Points on a hilly landscape, in no order, each with its height.
A ball rolls from a point to whichever of its 2 nearest points has the largest drop for the distance, and stops where none of them is lower. Distance is the straight distance between rows; heights are no part of it.
Z136: [-20  -4   2  -2  15  46 -25   9 -50  20 -14 -19   6  -8 -52  -2 -28  24
 -11  -4 -10  50 -13 -25  10  11 -41]  height 50.0
Z713: [ 44   3 -20  -9   3  14 -10 -51  21   6  -8   7   1 -22  22 -25  31 -29
 -24  15  -8 -34  -5   2  24  -6  24]  height 52.4
Z852: [-42 -51 -18 -31  13  10  -2  -6  34  22  -7 -14  -7  50  -8  37   3  40
  10  24 -41   1  19   9 -44   5  21]  height 26.3
Z497: [ 49  35 -34  31 -10 -22  28  46  30 -24  31  16  -7   4 -47 -27  13 -20
  -5 -12 -27  -2 -21  -2  19  -2 -18]  height 43.5
Z325: [  7  30 -19 -28  11  -9 -34 -16   6  25  -4 -15   3   9  -3 -13  36 -17
 -18  30 -50  -3 -14  21  16 -35 -15]  height 84.1
Z171: [ -9  21  17  -1 -20 -43 -18  10   3 -34 -39 -17 -14   7  -2  -3  22  -1
 -32  10 -29 -22 -32  -2  23 -36  48]  height 48.8
Z52: [-40 -58  20 -13  23  43  20 -18  32 -20   0  23   0  30 -10  36 -25  45
  15   1  39  39  37 -33 -30  19 -35]  height 70.3
Z631: [ 22  24  14   1  -3 -19  21 -10 -14 -11  35  16  18 -49  -5 -17   1 -43
  -9 -10 -19 -31 -20  40  16  10  15]  height 50.8
Z897: [-33 -31  14  55   9 -38  27  28 -19   2  11  -2  12  -1  24  24  -6  21
  -9 -10  30  -5   4  -4 -14  34  34]  height 80.2
Z636: [ -2   2 -33  -4   7  44 -36  11   1  41  27  14  49 -33 -21 -24  -2 -13
   2   6 -28  29  -9   6  36  33 -40]  height 61.1
Z684: [ 16 -18 -31   0  -2  36 -11 -33  40   0 -34   2  -7 -10  39 -18  43  16
 -22   4  -4   3  -6  -1  18  -6   2]  height 47.8
Z952: [-12  40  20  -9   0  -2 -26  26 -52 -14 -13 -11 -21   3 -38  11 -78 -13
  36  18  -3  -3  -6  -8 -22 -35 -20]  height 64.5
Z773: [-26  -8  35 -13 -13 -26  31   0 -58  39  26   1  -2 -27  36   2  22 -44
  20 -38 -26   1  -4  66 -26  11  -1]  height 57.3
Z876: [-11 -21  22  -8 -16   7 -27 -34 -40   7  -7  -7  24 -42  23 -20   4  -9
 -50  -9  18   2 -10 -11  27  21  32]  height 59.8
Z787: [ -8  14  27   2 -14 -46 -21   2 -17 -36 -39   2  -4 -10  -6  13 -31  -3
 -12  13  15 -29 -13  -1   2 -27  75]  height 56.8
Z496: [-35 -38 -17  41  -8   8   5  26  -9  15  11 -30 -28  -7  51  26  60   9
 -22 -10 -31   6   5   5  -1  22  12]  height 66.4
Z381: [  2   1  16 -21  13  11 -22 -38 -15  24  -9  24  35 -16  17  12 -46 -20
  26  11  60 -14  42  -2   0  15   2]  height 21.3
Z70: [ -1 -39  14 -21  20  10  27 -18  34 -16 -42   9 -34  58   6  24  -5  43
   5  -4  -8  -8  24   6 -49   0  30]  height 35.9
Z533: [  8   0 -20 -25 -21  23 -33 -13  68 -10 -49   0  -7  23  21 -14  46  24
 -16  22 -22   3 -23 -29  24 -24  -6]  height 42.9
Z693: [ -8  17 -15  -8   9  -5 -13  -7  24  37 -22 -32  -1  30 -15  -1  36  24
 -17  14 -53   6  11   6   7  -5 -13]  height 81.2
Z501: [-19  25   9 -17 -19  -3 -41  26 -25 -24 -24 -21 -25  24 -33  17 -46  11
  17  26   6  30 -18 -21 -22 -38  -1]  height 58.5
Z231: [ 31  -3   4  -5  26  -8  46 -14 -27 -34   8  -6  -9 -28 -40 -23  33 -27
 -59 -25 -68 -28 -35  41  -2  10  17]  height 52.5
Z628: [-10   3 -29  19 -11   0   1  21   4  28 -29 -49 -26  46   3   8  50  38
 -20   4 -43  27  -4   0   1 -10 -22]  height 78.2
Z647: [  0  13   7  15  28 -28   6   8  46 -46 -14  36  30 -11 -21   9  33  22
 -39   7  -1 -43  -8   4  24  17  49]  height 80.3
Z646: [ 31  26  -8  36 -23 -18  34   4  25 -39  36  27  15 -42  19 -25  20 -38
  -8   5  -1 -51 -13   6  20  13  10]  height 42.2
Z491: [ 34  24  -1  13 -38  22  36   8 -29 -53  14 -29 -20  -9 -32 -10 -48   8
  24 -32  51  31  -6 -52  -6  -9 -16]  height 40.6
Z29: [  9  38  12   9 -15 -35  -9 -14  -9  15   0  -8  -9  20  35   2  14  -8
  13  16  37  -8  21 -11   8 -14 -22]  height 35.7
Z239: [ 34 -38 -16   9  31  15  50  -5   7 -14  -2   1 -14 -29 -11 -13  45  -2
 -44 -27 -66  -7  -8  39  -8  29  13]  height 57.4
Z642: [ -8 -50 -22  20   5  31  17  -4  12  12  -9 -15  -6 -20  29  -8  68   3
 -44 -22 -65   2   5  30   0  36  12]  height 61.6
Z370: [-12  16   1  14  -2 -34 -12  13  51 -49 -32  40  31  -1 -18  -6  43  16
 -25   9   5 -14 -32 -31  36   0  28]  height 83.4
Z424: [ 51  29 -28  17  16 -22  44  17  50 -19  19  48  -3 -14 -21 -23  26 -24
  -4   4   5 -39  -5   8  -5   7   5]  height 30.7
Z20: [ -8 -43  31 -17  28 -10  10 -23   4 -16  11   9 -14  21   2  52 -33  12
  48  20  26  35  53 -37 -46  12 -27]  height 67.7
Z256: [ -5  17  -3 -29   8  39 -51 -16 -24  18 -13 -12  32 -25 -31 -24 -13  -4
 -22   3 -25  29  -7  -5  35  16 -24]  height 56.3
Z396: [-32 -28 -50 -17  15  38 -35  12  27  45  24 -16  34  -6   2   1   0   5
  12  15 -34  17  -4  22  12  35 -10]  height 65.7
Z554: [ 19  22   5  -9 -32 -16  -6 -20  -5 -54  -9 -13  12 -30 -24 -29  -2 -29
 -25  -6 -24 -26 -50 -17  41 -39  43]  height 35.1
Z594: [ 18  21 -21   9 -23  -4  10  11  19 -16 -10   1 -32  41   5 -10   0   6
  13  -2  30   3   2 -24 -17 -12 -11]  height 43.1
Z805: [  6 -33 -52  14  -8  50  10  35  -1   6  42  -5 -21 -14 -11   2 -25  -3
  42 -22 -14  28  -1  10 -25  21 -24]  height 28.7
Z674: [ 23 -13 -48  19 -40  19  13  38   6   6  38   5 -26 -23  39 -20   9 -30
  29 -13   4  15 -14   4 -11   1 -17]  height 41.2
Z58: [ 26  26  34 -17  40 -17  16 -37  14   5 -24  23  24  22 -39 -11  15  29
 -22   0  14 -17  18   3  23   4 -14]  height 73.6
Z658: [-40 -29 -34 -12 -10  10 -13   2  26  53  20 -45  22  32  26  33  22  10
  12  32 -22  23   5  -5  -5  10 -26]  height 70.1
Z35: [  8  37  34   8   1 -15 -15 -20 -28   6  13   1  13  -5  20  15 -26  -2
  12  12  66 -13  25 -15   6  12 -23]  height 29.2
Z272: [ 12   3   3  21 -27   3  43   4 -56  23  42  -2 -32  -9  46 -20  -5 -51
  30 -34  -4   1   0  44 -21   8 -34]  height 53.2
Z565: [-39 -29  18  -4   8 -21 -22  -8 -17  24   4 -30 -10  35  48  49  11  15
  11  34  27  15  18 -18 -17 -15   4]  height 62.0
Z391: [-30  -3   8   6 -10  31 -15  -4 -17  -8   1  -2  30 -18  -3  -1  17  24
 -40 -21  38  22 -19 -28  45  24   3]  height 64.2
Z178: [ 24   6  20 -13  -4   4 -18 -66 -23   6  -9   2  11 -38  41 -21   9 -22
 -38  -5  14 -29  11  -1  35 -13  35]  height 56.2
Z88: [  5   0  19  -8  11  -5  -9 -33  26 -21 -27  36  27 -21  20   4  13  16
 -20   2  47 -36  11 -11  17  24  51]  height 77.2
Z640: [ -4   7 -12 -10  -6   4 -18  22  -6  -6  29  20  22 -43 -20 -19 -20 -29
   4  -1  -1   7 -17  27   9  15  24]  height 58.4
Z551: [-17   8  45 -25   3 -46  20  -4 -37  26   4  -1 -12 -40  23   2 -18 -28
  -2 -24 -18  -5  -6  74 -20 -25  22]  height 60.4
Z677: [ -3   8  -5  17 -11  32  17  10 -15  -9   9  -2  13 -10 -29 -26  16  30
 -34 -39  14  34 -11 -16  39  21 -26]  height 67.6
Z27: [-24 -19  28  14  39  26  21  11  -7 -14  -7  16  22  12 -36  25 -20  53
   5 -16  43  21  17 -29  -9  23 -20]  height 73.3
Z935: [ 42  16   9 -17   5 -14  23 -33 -13 -35  -7 -17  -6 -16 -40 -27  14 -18
 -54 -12 -51 -30 -37  18  14 -24  34]  height 47.0
Z327: [  9  -1  -5   1 -36 -12  -4   4  58 -24 -28  17 -30  43  45   4  13  12
  15  10  26  -2  -4 -40 -24 -33  10]  height 47.1
Z809: [-43 -17 -21   7 -16   2  -8  15  28  31   6 -51 -11  43  14  34  30  40
  -1  24 -19  62  -8 -26 -20  -7 -42]  height 73.9
Z661: [-15   6  19  38   8 -16  26  34  -2 -36   9  16   9   2 -17  30 -22  43
  11 -12  59   7  -3 -19 -10  30   7]  height 76.8
Z776: [ 25  46   9  18 -55  -2  11  11 -53 -19  15 -37 -29   3  -2 -34  -8 -37
  12 -29  -4  14 -18  -7  19 -41 -30]  height 40.7
Z765: [ 23  23 -12   4  22  18  18   1   6  -8  -8  22  18  -9 -49 -18   2  27
  -7 -21  10   3   7   0  21  10 -17]  height 71.0
Z890: [  2   1  23 -20  16 -42 -16 -23  -6   4 -36   6   0   8   6   2 -46  15
  -9   2  14 -26  26  25 -15  -9  64]  height 61.9
Z333: [-36  16  -6 -16 -29  -4 -59  28  51 -21 -27  11   8  40 -16  -4  12  33
  -2  24  -9  13 -30 -36  18 -21   8]  height 31.3
Z731: [  5   7  29   1  17   1  11  10 -60  -2 -14   2 -10 -12 -36  10 -74   0
  43   5  17  -3  14   7 -28   0  -8]  height 68.8
Z495: [ 22  42  -1  -4  17  -8 -20  29  -4  18  31  17  27 -20 -39 -23 -38 -47
  28  15 -14 -17  -5  37  10  -7 -34]  height 66.3
Z593: [-34 -22  11  24   9 -31  10  23 -32  18  40  12   7 -12   8  24 -39  -5
  32 -15  30  -8   6  18 -14  17  10]  height 75.8
Z113: [-16 -41  32  23  31  -9  10  18 -50  -7  24  -3  -8 -14 -24  18 -54   5
  39 -17  20   9  13   5 -27  13 -11]  height 72.1
Z454: [ -4  -5 -32   3 -15   6  -5  36   0 -19 -10  -7 -27  19  -1  10 -15  14
   9  -3  -2  17 -12 -13  -3 -11   4]  height 49.7
Z539: [-17 -34 -10  -7 -15   3 -24 -24  28  19  -6 -20 -25  21  85  34  16  -7
  23  24  35 -13  15 -21 -19  -6  15]  height 57.8
Z324: [  1 -14 -42  -3  -2  12   0  -7  25  25   7  -5 -26   5  64   6   5 -31
  39  18  21  -3  23  22 -30 -17   8]  height 53.3
Z560: [ 22   1 -34  11 -14  12   9   6   1  23  21  11 -25 -12  67 -21  20 -64
  24 -22  -4  -7   7  30  -8 -13 -16]  height 48.0
Z124: [-22  -1  22 -23  21 -50  -3   2 -39  25 -16  -4 -11  -7   0   7 -42  -3
   9  -6 -11 -25   7  42 -38 -31  38]  height 63.8
Z907: [ 66  -1  -6 -19  51  16  41 -47  10  35   8  17  -5 -13 -18 -27  12 -17
   1 -10 -12 -28  31  28   7   0 -29]  height 33.4
Z557: [ -4 -35 -19  17   5  54   5  52 -41  17  25  -6 -10 -12 -39 -12  -6  10
  12 -25 -10  51  -6  -4 -11  24 -57]  height 40.4
Z840: [ -2  -9  39 -18  39  -9   9 -52  20   5 -28  28  36   5  -4   9  18  24
 -39   1  23 -23  31   2  13   7  37]  height 75.4
Z755: [ -7  36   7  12  13  15 -20  33  -6  33  41  24  30 -11 -26 -13 -32 -32
  59  19   7 -15  -2  -2   8   7 -58]  height 71.5
Z221: [ 36   1  18 -18  32   7  13 -52  11  39  -1  25  22   0   5 -13 -11 -20
  24   8  31 -38  49  18   1   6 -10]  height 28.1
Z756: [ 10  46   3  21 -44 -15  17  41 -20 -28  26 -23  -1  -1 -36 -35   8 -27
   0 -12 -25   5 -25  -4  28 -18  -1]  height 52.1
Z951: [-33 -21  37 -22   8 -33 -24 -14 -11  -7  10  -4  -3  28  25  51 -28  17
  24  33  38  13  23 -40 -23   3   6]  height 65.0
Z778: [ -6 -12  13  -2 -15  -4  -3  -5  64   2 -31  12 -19  70  36  27  19  29
  -7  11  -5  -8  21 -34 -25 -15   4]  height 42.3
Z730: [-41 -22 -12 -39   2  -5 -45   1  47   4 -31   3  13  45  -2  34  -6  31
   1  37 -19   3   0  -2  -8  -2  26]  height 12.7
Z880: [ 37  33 -11  16 -46  22  21  22 -25 -16  23 -25 -19   4 -26 -24 -30 -24
  22 -18  11  36 -11 -37  -7 -31 -62]  height 29.9

Two balls start at each pair of points below. Name the first point that both come to, or write none.
Z495 / Z765 | none
Z951 / Z124 | Z560
Z325 / Z58 | Z713
Z88 / Z327 | Z730

Call two points neighbours if one is among the 2 nearest of the other. Go from one point of each pair to the other, from neighbour to neighbour, staying as low as possible. Name the highest point that can't be avoided.
Z554 / Z424 | Z755
Z730 / Z381 | Z327
Z424 / Z880 | Z756
Z805 / Z554 | Z124
